Points, in no order, along strands that fork and pass close to each other.
In the rows, 100 means zero.
Two points are linked if the straight distance between their rows is under 131. Some points are linked to none.
k_932: 77 109 115 142 98 78 65 136 97 89 142 121 80 78 81 116 115 114 75 134
 102 113 123 87 95 97 117 103 87 105 94 81 68 70 108 104 120 120 104 81
 93 75 123 117 118 140 122 92 99 104 97 100 124 98 82 69 105
k_687: 105 65 127 108 60 100 110 71 95 115 103 86 96 88 117 128 112 95 66 104
 90 125 90 103 79 108 95 65 52 95 109 142 84 90 112 62 83 126 100 75 113
 98 71 89 116 114 92 122 86 71 109 112 97 112 93 83 97
k_239: 134 95 84 98 83 68 141 89 140 106 87 87 71 111 115 114 113 101 108 118
 123 92 87 92 86 92 112 97 60 96 123 92 126 129 133 79 131 90 117 82 105
 99 101 106 123 82 119 127 94 96 128 113 84 117 60 108 86
k_425: 118 87 97 101 87 84 95 116 100 88 82 84 124 137 103 107 78 99 131 139
 110 83 86 105 119 125 116 58 88 125 117 118 110 131 100 97 111 84 119
 95 97 131 73 108 79 104 83 97 116 141 66 136 103 114 82 88 93
k_719: 95 82 107 100 84 109 91 55 92 111 107 76 73 81 104 130 122 96 89 86 94
 124 92 85 67 85 122 132 84 88 78 87 91 86 89 112 100 117 109 92 108 58
 120 81 115 97 95 86 74 89 126 111 91 107 107 88 107
k_313: 121 134 79 113 107 63 99 120 102 96 137 128 98 94 88 91 93 148 95 104 90
 57 89 124 106 103 99 111 59 109 104 86 85 104 116 87 131 92 73 112 90
 92 110 97 107 86 132 96 116 130 84 108 99 96 110 120 84
k_893: 106 116 101 95 117 112 111 106 121 114 143 125 101 72 100 86 111 93 84
 107 117 82 137 94 77 97 80 101 103 81 103 109 60 81 95 87 104 120 66 80
 107 68 97 79 105 110 102 113 141 107 90 87 112 70 80 83 114
k_350: 94 74 126 102 88 108 109 130 80 83 82 83 92 94 112 88 124 99 80 90 110
 141 79 68 102 99 96 97 82 93 122 126 126 121 132 98 56 106 126 88 83 90
 121 68 83 126 116 139 102 86 111 76 83 116 107 95 104
k_330: 81 78 106 74 92 100 106 69 106 117 77 87 102 85 105 114 131 77 104 102
 110 114 112 77 80 105 73 110 91 87 81 99 130 66 83 98 52 117 79 95 116
 85 82 82 117 94 67 83 86 84 113 79 115 85 103 91 102
k_930: 111 75 123 106 86 123 115 81 83 108 125 81 104 102 110 113 75 94 79 88
 100 128 96 77 94 105 147 64 93 92 105 130 70 114 125 112 146 90 108 102
 104 74 82 79 89 111 105 101 86 103 90 148 83 93 96 85 124
k_537: 100 110 64 88 79 84 87 63 117 76 61 87 86 102 107 85 63 112 124 86 104
 94 109 105 110 88 100 66 115 107 143 93 121 98 54 138 77 65 106 124 95
 111 90 120 91 96 106 65 109 110 91 120 103 87 102 102 80
k_804: 108 95 89 116 101 102 112 76 103 75 113 105 101 62 89 105 77 90 60 113
 90 78 96 106 76 109 97 81 68 96 127 118 60 77 86 72 99 110 105 77 119
 93 110 114 122 98 101 131 121 98 81 113 117 103 86 110 97
k_950: 110 117 101 104 121 93 92 79 122 107 120 129 95 65 88 92 91 68 102 97
 107 88 141 94 77 95 105 156 91 74 79 80 101 48 94 96 96 136 75 82 109
 63 113 86 120 76 96 87 93 106 139 85 102 87 75 112 116
k_622: 117 111 79 98 130 117 97 114 123 117 98 125 99 101 98 119 122 84 98 142
 114 94 104 109 95 100 109 142 107 80 99 82 90 121 134 112 137 128 121
 113 125 100 117 114 105 84 112 82 86 105 111 78 95 112 98 135 98
k_567: 80 102 126 100 106 105 85 76 88 95 96 84 107 107 94 83 99 108 91 82 78
 128 91 85 110 121 130 125 116 109 61 88 111 84 80 137 74 106 97 114 88
 93 96 92 91 111 84 84 65 99 99 108 98 112 119 77 114
k_364: 108 107 97 112 89 102 101 113 89 95 85 105 100 91 96 106 59 117 97 122
 71 71 80 120 107 112 118 94 66 128 98 110 90 105 135 86 128 97 125 108
 99 108 104 134 111 99 143 97 131 96 84 133 115 148 109 135 105
k_568: 88 121 107 93 120 120 108 142 85 107 113 110 88 124 89 123 127 92 107
 109 103 88 84 106 115 77 65 93 104 101 112 97 80 129 124 92 129 86 109
 126 106 105 107 117 87 94 97 133 107 116 83 79 98 103 99 116 88
k_326: 122 98 89 91 114 110 110 86 112 86 56 102 120 106 110 77 91 87 101 130
 117 58 144 92 85 91 62 69 99 90 125 105 113 80 89 66 76 119 92 85 94 80
 71 90 107 84 93 82 127 83 110 73 119 70 67 110 77
k_877: 128 97 109 107 109 86 103 115 96 77 106 87 139 111 88 86 82 100 96 116
 91 87 81 129 115 95 74 118 95 99 100 85 97 93 92 82 125 85 94 61 110
 126 83 103 95 88 34 112 73 117 79 111 104 119 84 107 90
k_391: 86 88 87 83 101 101 100 52 95 97 73 108 75 90 104 112 129 102 97 94 123
 124 108 68 78 125 109 84 98 92 80 114 93 117 85 114 72 97 102 112 104
 88 100 89 101 115 129 65 113 78 110 108 100 87 108 88 89
k_631: 111 103 84 102 103 114 100 102 73 87 86 104 119 121 89 112 110 101 120
 89 104 91 76 102 112 78 112 90 98 95 122 107 102 132 97 117 114 91 123
 102 81 84 116 72 56 95 83 107 107 138 94 115 78 96 94 72 90
k_593: 111 118 78 92 109 96 82 133 131 98 102 120 104 96 123 91 83 111 79 139
 114 103 94 127 109 111 90 128 90 76 127 80 113 109 137 115 111 132 122
 92 92 90 115 92 114 83 119 86 102 119 108 51 97 126 85 125 89
k_264: 98 105 91 84 97 104 121 93 97 98 95 102 103 91 109 86 64 84 104 79 95 85
 76 106 101 136 127 45 111 106 105 132 90 141 105 119 103 85 108 124 109
 131 86 105 96 76 133 118 148 108 66 121 101 109 120 99 127
k_921: 104 73 86 92 96 95 88 89 101 93 47 94 129 116 88 86 99 96 106 138 115 94
 145 95 109 108 81 54 103 98 130 115 115 83 80 89 74 102 87 102 83 104
 92 97 91 110 95 73 127 86 98 87 127 69 76 82 73
k_539: 117 131 70 106 119 49 109 111 118 92 135 136 109 101 95 84 88 140 101 80
 91 63 63 112 106 116 108 111 80 88 96 90 119 114 95 100 105 88 85 126
 100 110 96 103 110 80 152 88 103 118 93 98 86 93 145 147 100
k_421: 85 105 80 78 102 107 90 104 100 115 75 122 99 121 117 66 78 85 77 109
 117 78 114 111 120 110 46 79 101 83 111 94 120 73 69 84 74 111 80 80 87
 67 66 77 125 73 92 75 123 101 87 52 119 84 89 109 55
k_680: 133 91 89 98 102 89 133 83 120 97 97 81 81 88 115 104 96 96 127 95 113
 81 90 100 63 63 101 119 87 79 132 78 121 111 101 78 129 82 121 84 113
 92 107 102 117 64 105 124 104 91 122 121 77 109 74 138 107
k_59: 114 106 98 92 126 119 91 106 98 103 70 124 105 90 107 65 82 101 103 91
 102 85 124 79 91 128 103 116 136 95 79 112 129 112 115 81 80 105 95 114
 93 100 101 87 99 88 132 70 135 81 120 72 88 99 109 142 123
k_140: 103 82 116 121 84 114 108 93 51 90 102 87 131 93 95 96 65 96 79 52 67
 120 75 90 110 91 152 74 80 102 108 141 85 103 103 116 138 92 113 97 95
 88 96 68 67 97 106 114 83 106 85 143 80 101 121 77 123
k_628: 82 116 115 116 95 78 103 142 94 117 94 118 73 122 95 111 97 119 106 121
 93 82 90 97 115 121 105 80 94 135 78 104 95 109 136 73 113 79 99 114 78
 113 104 131 127 114 152 116 121 92 92 106 119 126 106 114 99
k_535: 125 114 61 117 103 95 97 98 90 75 109 115 114 63 88 109 80 95 80 103 95
 69 90 127 98 113 88 52 85 101 133 101 68 104 114 81 90 103 86 93 136
 119 89 122 93 90 89 133 129 97 86 97 99 82 94 111 89
k_864: 97 82 98 100 117 91 100 120 109 86 78 97 115 132 88 116 125 85 124 130
 113 104 70 78 102 109 93 79 115 101 107 108 107 124 93 104 110 75 123
 99 127 133 84 132 92 120 80 89 85 115 58 109 113 109 99 101 92
k_4: 92 142 52 98 105 116 86 81 90 108 83 122 92 126 115 85 71 123 112 64 78
 68 95 110 124 78 99 98 137 107 98 94 114 93 56 113 92 87 80 131 93 95
 97 107 78 72 134 63 124 112 103 86 99 82 131 126 77
k_841: 122 130 96 103 107 84 108 103 139 100 95 87 111 97 124 97 99 87 121 133
 123 84 163 94 90 81 66 90 106 104 120 79 115 68 86 85 94 106 85 63 86
 71 87 105 108 98 91 83 111 90 112 99 120 63 64 78 94
k_51: 106 49 81 102 76 107 109 83 115 114 111 81 101 104 104 134 120 85 165 99
 125 111 89 96 77 74 91 100 121 83 115 113 107 120 87 106 108 101 107 67
 130 121 75 82 93 120 63 94 95 104 107 117 83 89 99 92 124
k_596: 90 79 110 94 100 106 83 96 75 89 58 104 119 110 78 93 87 95 77 129 95
 102 112 93 120 138 85 36 96 110 113 127 87 97 90 78 68 101 98 126 92
 121 93 102 82 116 102 98 122 93 78 89 115 103 97 92 83
k_543: 85 83 141 135 82 122 91 111 49 75 109 84 113 97 96 103 78 108 58 78 64
 127 111 94 126 101 115 79 93 109 108 120 87 93 120 89 115 82 104 94 91
 96 107 95 67 133 78 122 66 92 92 115 89 106 112 89 109
k_965: 87 103 119 84 112 116 90 64 92 118 90 94 94 94 88 111 110 71 105 83 110
 95 119 56 82 92 82 140 105 104 73 70 125 47 90 105 71 118 81 91 94 60
 110 92 117 77 87 90 104 109 133 80 123 86 76 103 108
k_979: 73 105 100 74 108 109 118 107 135 106 123 63 83 103 129 96 138 89 93 92
 111 115 81 102 91 110 77 113 111 94 121 82 120 109 81 141 55 92 109 134
 134 98 94 119 107 99 77 105 84 81 74 70 109 77 129 107 95
k_226: 88 105 91 118 83 70 120 92 120 84 113 110 102 81 105 88 60 118 102 83 77
 120 89 151 120 123 109 92 84 101 91 105 98 97 105 92 89 96 97 86 119
 143 83 124 120 100 117 111 108 84 100 114 109 121 108 120 125
k_76: 107 103 118 117 90 99 84 97 104 108 92 115 118 99 115 85 69 112 102 117
 92 133 90 110 106 123 147 125 101 101 49 102 99 110 132 111 126 122 121
 91 104 97 94 109 117 107 134 55 92 98 108 141 107 144 108 94 135
k_896: 112 145 101 96 85 84 81 126 120 124 77 106 91 132 133 87 97 126 146 118
 117 102 97 114 120 91 105 119 121 135 91 79 137 111 104 123 112 89 128
 111 65 109 105 101 99 93 117 70 111 136 97 106 101 114 103 92 98
k_100: 82 100 99 99 117 112 101 76 85 99 100 100 88 109 80 110 131 114 94 101
 98 93 128 64 88 102 109 90 109 115 82 92 81 109 95 109 99 87 88 142 81
 80 104 101 94 118 134 86 115 90 106 104 107 78 110 81 88
k_755: 93 68 140 124 86 94 103 119 88 125 125 89 92 91 102 125 105 74 106 91
 113 121 96 123 102 77 128 117 112 88 73 105 80 78 133 79 140 104 104 67
 146 119 87 129 117 129 71 94 60 71 121 96 93 107 103 91 131
k_534: 106 98 117 108 117 91 117 104 117 99 111 115 104 101 85 98 97 84 64 110
 88 88 88 88 86 134 105 107 77 93 88 103 80 100 101 60 128 92 93 83 122
 101 96 118 131 91 99 126 95 101 91 121 116 127 95 114 100
k_44: 97 81 107 95 75 127 104 73 89 112 132 52 84 84 119 116 109 102 87 90 87
 119 99 83 91 105 132 99 82 83 97 116 84 112 98 122 88 89 106 124 91 58
 99 65 82 96 92 101 87 83 90 138 84 96 110 70 95
k_227: 100 96 101 96 124 102 73 118 66 80 94 104 120 90 76 68 87 101 82 96 81
 88 121 92 114 121 77 45 133 109 113 124 85 92 74 91 73 98 67 107 107
 126 99 105 61 127 80 108 137 91 73 100 116 73 101 91 85
k_300: 84 43 106 83 86 127 102 84 74 120 92 73 106 118 95 131 126 76 111 131
 108 100 70 72 80 112 96 94 93 92 117 121 89 104 65 92 93 101 121 105 94
 91 87 80 87 102 73 102 90 113 62 106 108 107 116 109 83
k_67: 67 123 110 115 99 82 79 122 92 64 124 95 108 120 103 87 80 146 102 80 88
 128 106 126 134 87 122 93 116 128 89 85 107 101 88 133 85 96 96 127 60
 125 125 110 83 129 123 101 82 108 110 116 99 103 120 57 119
k_530: 99 104 120 85 107 121 92 96 55 108 90 83 115 109 86 75 93 105 106 55 73
 104 81 80 114 106 104 129 116 114 61 116 115 90 79 114 78 93 85 104 62
 94 109 66 79 85 76 104 97 126 82 97 92 114 116 85 117
k_181: 106 115 90 89 121 80 99 103 143 98 111 104 112 97 102 76 112 93 98 109
 114 98 134 96 95 108 81 91 129 103 104 87 105 91 78 121 84 98 77 84 109
 113 82 113 107 124 76 77 103 103 82 102 128 67 93 79 93
k_318: 94 85 124 107 87 128 80 95 101 125 55 113 112 113 109 91 69 96 98 120 99
 113 115 81 116 118 127 117 112 110 65 107 97 109 117 94 103 117 118 115
 64 94 97 96 92 107 128 78 106 100 112 105 109 124 88 85 115
k_692: 73 85 101 93 104 111 86 122 100 97 92 88 94 112 107 102 127 95 132 90
 102 125 114 115 104 81 85 86 154 109 133 105 121 116 87 149 62 100 120
 118 113 132 122 125 79 125 104 76 116 82 92 75 107 60 104 88 103
k_250: 90 52 122 117 75 121 110 93 92 124 127 75 92 89 99 128 107 82 131 85 110
 98 118 124 88 58 108 114 128 88 94 111 81 98 96 83 130 97 104 85 128
 125 85 109 90 121 56 111 92 83 104 117 88 96 95 88 138
k_5: 74 91 101 69 107 123 103 107 97 127 94 74 101 98 107 92 166 74 108 98
 109 119 102 92 94 98 58 110 112 101 110 92 137 97 95 124 43 112 89 124
 121 77 101 106 103 95 74 76 100 77 95 53 120 59 122 111 81
k_699: 96 110 102 107 112 77 101 105 110 103 100 101 108 123 92 109 129 99 141
 65 97 87 100 118 108 71 93 153 121 122 73 65 128 98 94 118 98 91 82 95
 105 124 106 112 93 92 68 89 59 94 120 88 101 77 97 104 91
k_315: 86 77 126 94 76 133 113 63 91 109 84 77 88 118 93 111 84 98 79 77 91 102
 92 52 88 100 114 113 67 106 92 103 108 102 93 84 82 95 105 127 39 71
 131 73 114 75 130 123 88 103 114 110 96 129 110 111 79
k_747: 84 94 128 104 98 81 125 89 109 98 101 99 82 110 95 98 107 97 83 82 73
 112 71 79 84 132 114 112 85 103 61 88 112 102 92 78 94 73 93 108 97 113
 101 120 133 97 118 127 68 83 106 116 102 144 129 106 103
k_301: 122 114 113 114 107 114 89 119 100 125 99 118 110 88 97 99 109 97 98 123
 98 73 141 108 90 84 85 114 103 104 87 123 67 78 114 63 115 119 81 81 87
 87 88 101 99 115 89 98 128 90 116 101 97 86 74 87 110
k_555: 87 104 95 97 111 115 119 117 83 93 101 103 114 106 93 104 74 95 111 93
 78 80 55 122 120 112 120 77 105 108 88 124 78 120 110 110 131 90 127
 129 121 133 97 135 96 70 120 110 116 111 70 135 115 128 130 118 133
k_24: 106 106 87 78 97 95 85 129 116 110 89 133 108 92 113 80 76 98 76 119 104
 103 93 129 118 112 60 99 99 83 108 99 113 84 116 79 84 130 100 69 77 96
 99 76 129 84 96 95 105 102 106 36 93 114 92 128 83
k_133: 103 108 86 86 105 104 110 103 81 126 104 125 90 97 77 125 128 91 106 86
 93 81 85 119 99 91 76 106 90 108 88 117 66 113 107 76 114 97 83 108 109
 100 105 96 89 87 85 116 103 99 96 95 86 96 103 122 81
k_925: 105 110 101 72 121 79 116 99 103 105 87 116 89 112 109 60 97 91 116 57
 111 72 91 77 86 119 87 89 123 97 90 106 128 131 96 85 83 63 81 115 98
 101 73 86 106 85 118 108 130 94 95 86 83 94 117 138 110
k_779: 121 117 60 82 115 118 95 93 121 132 73 129 89 85 103 125 125 87 122 131
 115 100 139 114 86 95 91 118 107 93 93 104 104 100 120 101 116 126 107
 99 121 103 106 95 107 84 112 64 104 81 130 75 97 88 89 124 93
k_20: 83 124 93 106 111 79 80 123 85 78 118 102 109 112 93 70 86 140 93 84 83
 103 116 117 137 108 105 75 142 126 109 111 91 105 79 123 86 86 76 121
 83 130 119 120 65 126 103 104 119 105 78 109 110 76 103 80 95
k_135: 83 121 93 104 99 68 102 129 121 124 99 119 84 103 102 99 109 114 93 125
 98 105 121 109 120 123 90 84 101 115 91 97 99 82 112 84 94 104 89 95 95
 112 91 130 131 111 132 111 106 77 101 70 117 96 98 111 93
k_723: 89 85 119 101 116 95 72 89 109 90 104 98 102 86 99 78 113 86 104 104 110
 123 112 79 81 117 113 99 130 102 73 87 101 77 65 130 80 108 91 81 115
 107 81 118 108 138 71 58 89 91 81 114 121 89 101 69 115
k_158: 120 91 102 138 100 84 83 126 90 67 126 83 94 88 94 113 95 108 78 105 106
 107 114 97 108 75 123 95 84 93 120 93 86 96 127 97 152 97 117 51 136 96
 111 117 104 138 72 103 76 100 108 133 98 103 86 97 114
k_126: 139 135 82 76 102 111 93 96 97 141 87 126 102 86 110 103 90 117 116 121
 115 71 140 133 84 100 84 114 102 109 91 112 92 85 104 69 120 128 85 99
 99 104 91 98 93 89 111 70 127 103 106 93 88 93 87 116 93
k_525: 92 87 75 91 88 74 96 75 102 91 57 116 68 64 111 106 100 94 114 94 105
 136 84 92 90 120 97 76 100 85 70 127 111 93 105 94 64 107 99 95 118 117
 97 99 122 123 131 76 97 69 116 102 92 111 108 103 103
k_734: 85 106 79 91 95 97 94 70 123 88 102 93 80 70 106 129 124 90 108 91 108
 137 105 103 90 87 104 132 100 87 102 68 117 85 88 151 83 121 109 93 123
 92 125 91 112 90 99 92 67 92 138 79 100 100 109 93 96
k_653: 118 87 107 95 97 83 120 108 120 74 92 81 83 92 121 68 99 86 131 94 119
 99 63 64 70 70 102 129 111 80 115 66 140 117 101 111 111 82 139 76 95
 108 113 87 119 81 99 116 98 109 111 99 92 127 82 122 114
k_403: 84 112 105 124 111 113 74 114 85 79 144 121 82 99 80 128 113 114 63 109
 85 115 99 86 104 91 119 103 82 89 85 89 66 103 122 111 141 109 100 115
 108 87 124 104 104 127 131 100 85 116 107 113 105 108 110 92 103
k_977: 86 73 123 111 68 106 110 80 102 91 131 65 101 68 118 114 95 107 73 99
 100 137 109 121 95 117 104 86 89 82 94 115 90 80 108 92 79 110 106 72
 133 96 81 108 116 137 74 106 80 57 104 120 106 110 102 64 118
k_651: 79 119 120 91 122 127 102 140 115 115 108 108 100 138 91 84 122 94 86
 124 102 75 119 86 112 88 99 98 132 112 108 71 96 117 133 108 120 92 104
 149 86 99 98 121 94 86 131 118 100 101 101 63 109 87 101 100 103
k_131: 106 76 136 107 113 107 107 114 105 111 88 100 125 123 87 99 103 74 91
 129 93 93 109 64 94 105 116 119 113 104 77 95 97 96 102 72 128 83 98 97
 99 96 74 115 98 99 73 105 68 93 97 103 104 101 89 95 109
k_983: 76 119 119 100 127 103 92 106 111 94 117 110 104 142 79 100 139 108 87
 114 101 94 116 68 96 105 112 106 111 126 69 58 95 97 101 113 101 90 76
 147 71 101 106 107 103 106 137 101 81 101 131 84 110 84 118 81 83
k_265: 95 115 61 113 90 81 109 73 106 85 128 107 110 65 85 106 57 126 87 78 65
 102 104 159 128 115 106 75 80 98 124 108 62 95 102 104 99 113 76 105
 124 124 100 124 93 86 104 114 116 91 99 113 99 91 99 105 107
k_621: 108 110 114 82 103 120 105 115 102 100 154 94 91 89 105 84 117 100 65 88
 103 119 88 107 101 103 88 130 82 80 112 91 82 111 106 116 104 108 91 91
 104 74 114 55 105 93 76 141 96 130 84 92 91 105 104 81 102
k_616: 117 110 87 89 93 67 106 89 122 70 83 83 113 110 114 64 69 117 124 90 108
 96 100 117 122 109 111 69 110 115 129 100 131 126 78 123 94 68 106 102
 94 134 82 116 80 101 90 92 114 111 85 129 92 97 91 93 104
k_253: 101 120 58 97 86 101 93 62 83 98 67 101 86 124 112 86 59 98 129 65 95 60
 104 103 117 70 83 77 122 100 132 81 128 103 61 107 85 62 92 124 98 83
 74 98 78 58 115 77 122 112 104 95 83 81 99 123 62
k_889: 119 124 80 92 120 98 120 81 134 90 118 96 79 103 109 76 83 99 103 91 103
 78 106 116 79 64 84 143 105 66 118 42 119 101 96 110 123 90 91 105 106
 78 101 91 114 54 94 103 91 104 134 99 81 92 93 134 103
k_23: 74 120 101 116 116 123 83 125 73 60 124 107 116 114 83 106 94 133 83 101
 75 108 96 96 116 76 117 89 103 119 85 92 83 88 99 126 118 94 90 153 67
 100 134 108 77 125 129 113 84 120 103 125 93 111 132 63 103
k_398: 93 72 111 107 83 125 94 63 90 103 49 96 92 104 93 101 85 93 90 97 111
 121 117 58 99 96 117 113 88 103 87 108 113 86 102 86 69 117 116 109 53
 73 119 91 110 98 137 103 111 90 119 96 110 116 84 116 99
k_349: 90 90 120 122 98 104 94 101 82 72 134 78 116 73 94 101 88 116 63 81 79
 130 120 130 121 112 99 96 95 94 103 114 85 85 95 89 84 105 82 78 124
 117 97 95 80 141 61 129 86 83 88 113 98 95 109 80 115
k_48: 81 110 121 74 105 106 118 130 115 114 143 83 80 97 114 105 142 96 89 85
 119 126 80 119 103 101 82 128 103 85 110 85 103 114 112 114 79 111 104
 99 116 100 111 91 103 96 75 134 85 99 100 62 87 97 120 94 105
k_782: 114 118 70 86 105 117 130 77 123 80 95 103 109 117 103 78 80 103 82 84
 99 86 98 111 96 77 96 109 95 80 129 78 105 133 116 116 115 89 102 117
 89 72 106 66 93 65 117 115 112 109 134 85 67 97 88 110 94
k_967: 87 84 119 93 92 100 119 114 103 87 91 70 77 101 116 87 118 94 117 91 115
 119 65 69 87 94 113 114 107 94 114 86 132 114 100 130 83 87 136 114 81
 108 116 94 103 105 114 119 95 98 99 85 88 132 120 87 127
k_476: 118 73 112 119 95 91 103 126 101 102 78 88 121 116 91 114 98 85 108 144
 97 80 102 95 99 89 81 109 98 106 86 100 111 80 94 56 115 95 107 58 103
 123 88 118 117 100 52 109 56 88 93 103 116 127 84 97 96
k_884: 95 101 124 134 88 70 83 136 99 101 117 111 109 99 104 100 90 116 104 102
 113 138 85 129 133 105 139 124 101 105 62 93 94 92 138 102 130 122 106
 66 119 121 94 128 107 130 98 79 63 96 116 104 102 126 104 90 115
k_417: 114 91 110 102 112 111 97 108 65 127 115 112 80 102 78 118 123 80 99 91
 90 64 89 80 74 56 104 125 79 105 84 107 52 111 106 72 162 100 101 106
 94 70 125 97 112 83 95 108 100 109 103 126 83 110 88 110 83
k_945: 117 134 93 111 103 46 93 117 100 102 131 129 77 97 86 101 129 131 90 111
 119 77 115 96 92 110 86 97 64 109 100 92 78 93 101 74 108 89 74 66 74
 77 115 91 120 124 120 111 121 112 91 104 112 80 83 84 75
k_521: 100 127 86 104 98 47 115 124 134 118 131 121 70 87 106 120 124 113 118
 103 121 90 120 124 107 99 77 99 82 109 99 96 94 80 106 70 107 94 72 60
 108 107 91 127 134 117 105 119 113 84 100 87 105 71 90 91 95
k_518: 109 134 80 85 101 105 90 99 69 115 76 113 106 103 95 65 65 123 122 64 89
 76 89 100 118 94 87 112 115 116 78 109 98 83 81 101 97 88 78 108 68 94
 109 81 82 73 101 87 135 128 97 94 95 92 108 120 92
k_431: 131 98 119 109 113 114 72 123 88 111 53 112 131 102 108 75 84 113 104
 126 108 105 131 89 107 126 115 123 124 114 78 104 139 120 131 91 93 133
 107 98 70 107 111 95 77 118 125 75 113 91 127 92 92 121 103 106 111
k_605: 84 105 84 95 117 79 101 83 146 91 127 115 100 55 87 110 97 84 102 82 100
 96 122 111 77 93 84 141 115 72 110 58 117 55 81 126 93 119 81 86 138 77
 106 98 131 84 80 99 72 89 121 67 111 77 85 120 105
k_409: 114 75 105 102 57 120 101 52 76 110 83 91 108 84 100 122 111 94 74 89 92
 117 70 104 92 99 96 88 52 104 110 131 81 95 101 80 61 124 100 92 89 86
 111 63 94 84 91 125 95 96 112 103 79 111 101 100 81
k_806: 105 89 92 77 111 105 122 76 80 93 102 91 103 93 95 84 101 79 115 58 104
 76 76 83 76 124 98 65 104 102 101 121 94 122 80 109 74 68 88 129 100
 116 88 84 84 79 93 121 123 105 66 108 86 88 118 99 100
k_846: 116 79 76 105 80 125 92 100 95 93 105 92 109 95 95 140 108 86 129 110
 111 102 82 114 101 75 95 65 105 91 125 124 88 131 106 96 111 110 131 82
 128 123 95 93 62 106 72 101 113 114 101 114 87 91 86 95 113
k_510: 100 54 108 102 79 120 97 99 62 91 86 83 108 92 114 123 117 91 93 84 95
 132 56 90 93 94 103 91 81 88 121 148 115 109 107 102 67 118 135 78 104
 89 106 50 78 117 76 116 89 104 102 98 71 118 114 96 110
k_385: 76 89 114 85 109 121 103 99 94 108 89 81 116 134 96 125 129 93 100 120
 98 123 84 90 112 119 94 84 103 101 98 111 98 106 72 110 83 91 118 128
 108 110 92 116 82 103 69 89 69 116 62 96 110 93 111 87 75
k_911: 98 104 78 99 82 82 90 98 110 98 100 127 90 53 117 93 79 111 111 102 96
 128 84 131 101 116 87 93 104 87 91 123 97 84 92 99 87 122 105 73 118
 134 94 96 128 108 112 86 124 96 104 98 110 119 107 113 128
k_290: 98 71 106 92 104 136 92 100 74 119 114 73 81 107 87 134 125 84 102 107
 102 85 85 67 72 76 106 105 98 95 105 102 65 107 81 100 148 92 123 102
 97 76 121 94 96 83 82 113 95 123 68 123 101 101 96 86 87
k_387: 101 106 86 94 91 114 121 68 99 78 93 85 110 123 92 108 99 112 89 100 92
 96 98 96 111 90 111 75 76 98 150 98 96 130 112 112 101 87 108 130 73 82
 114 84 68 88 105 137 93 119 128 95 75 97 85 77 85
k_798: 101 128 107 109 90 92 86 120 117 124 75 99 100 128 104 106 107 105 149
 107 101 98 126 126 124 75 101 133 118 137 90 73 134 96 105 116 99 92
 101 110 72 122 104 118 90 97 96 76 72 97 118 88 107 89 88 97 78
k_467: 96 120 96 108 113 70 113 119 113 103 129 103 117 122 93 87 86 104 101 80
 91 92 82 143 114 86 92 155 115 109 90 66 94 93 82 109 110 98 83 96 105
 133 103 119 101 80 61 101 61 114 76 85 101 91 97 121 96

A fork is a point with three links, a tip a point with one. Leave the first point through the second and follow the links. Name the first fork or tip that comes.
k_385; k_300 => k_534
k_135; k_628 => k_318
k_806; k_264 => k_539
k_537; k_253 => k_326
k_734; k_719 => k_680
k_140; k_930 => k_621
k_326; k_921 => k_932

A fork is a point with three links. Follow the links from the first point to the second and name the forks in between, in order.
k_131; k_518 => k_534
k_364; k_889 => k_318
k_846; k_605 => k_680
k_510; k_521 => k_680 > k_318
k_227; k_385 => k_326
k_315; k_543 => k_318 > k_680
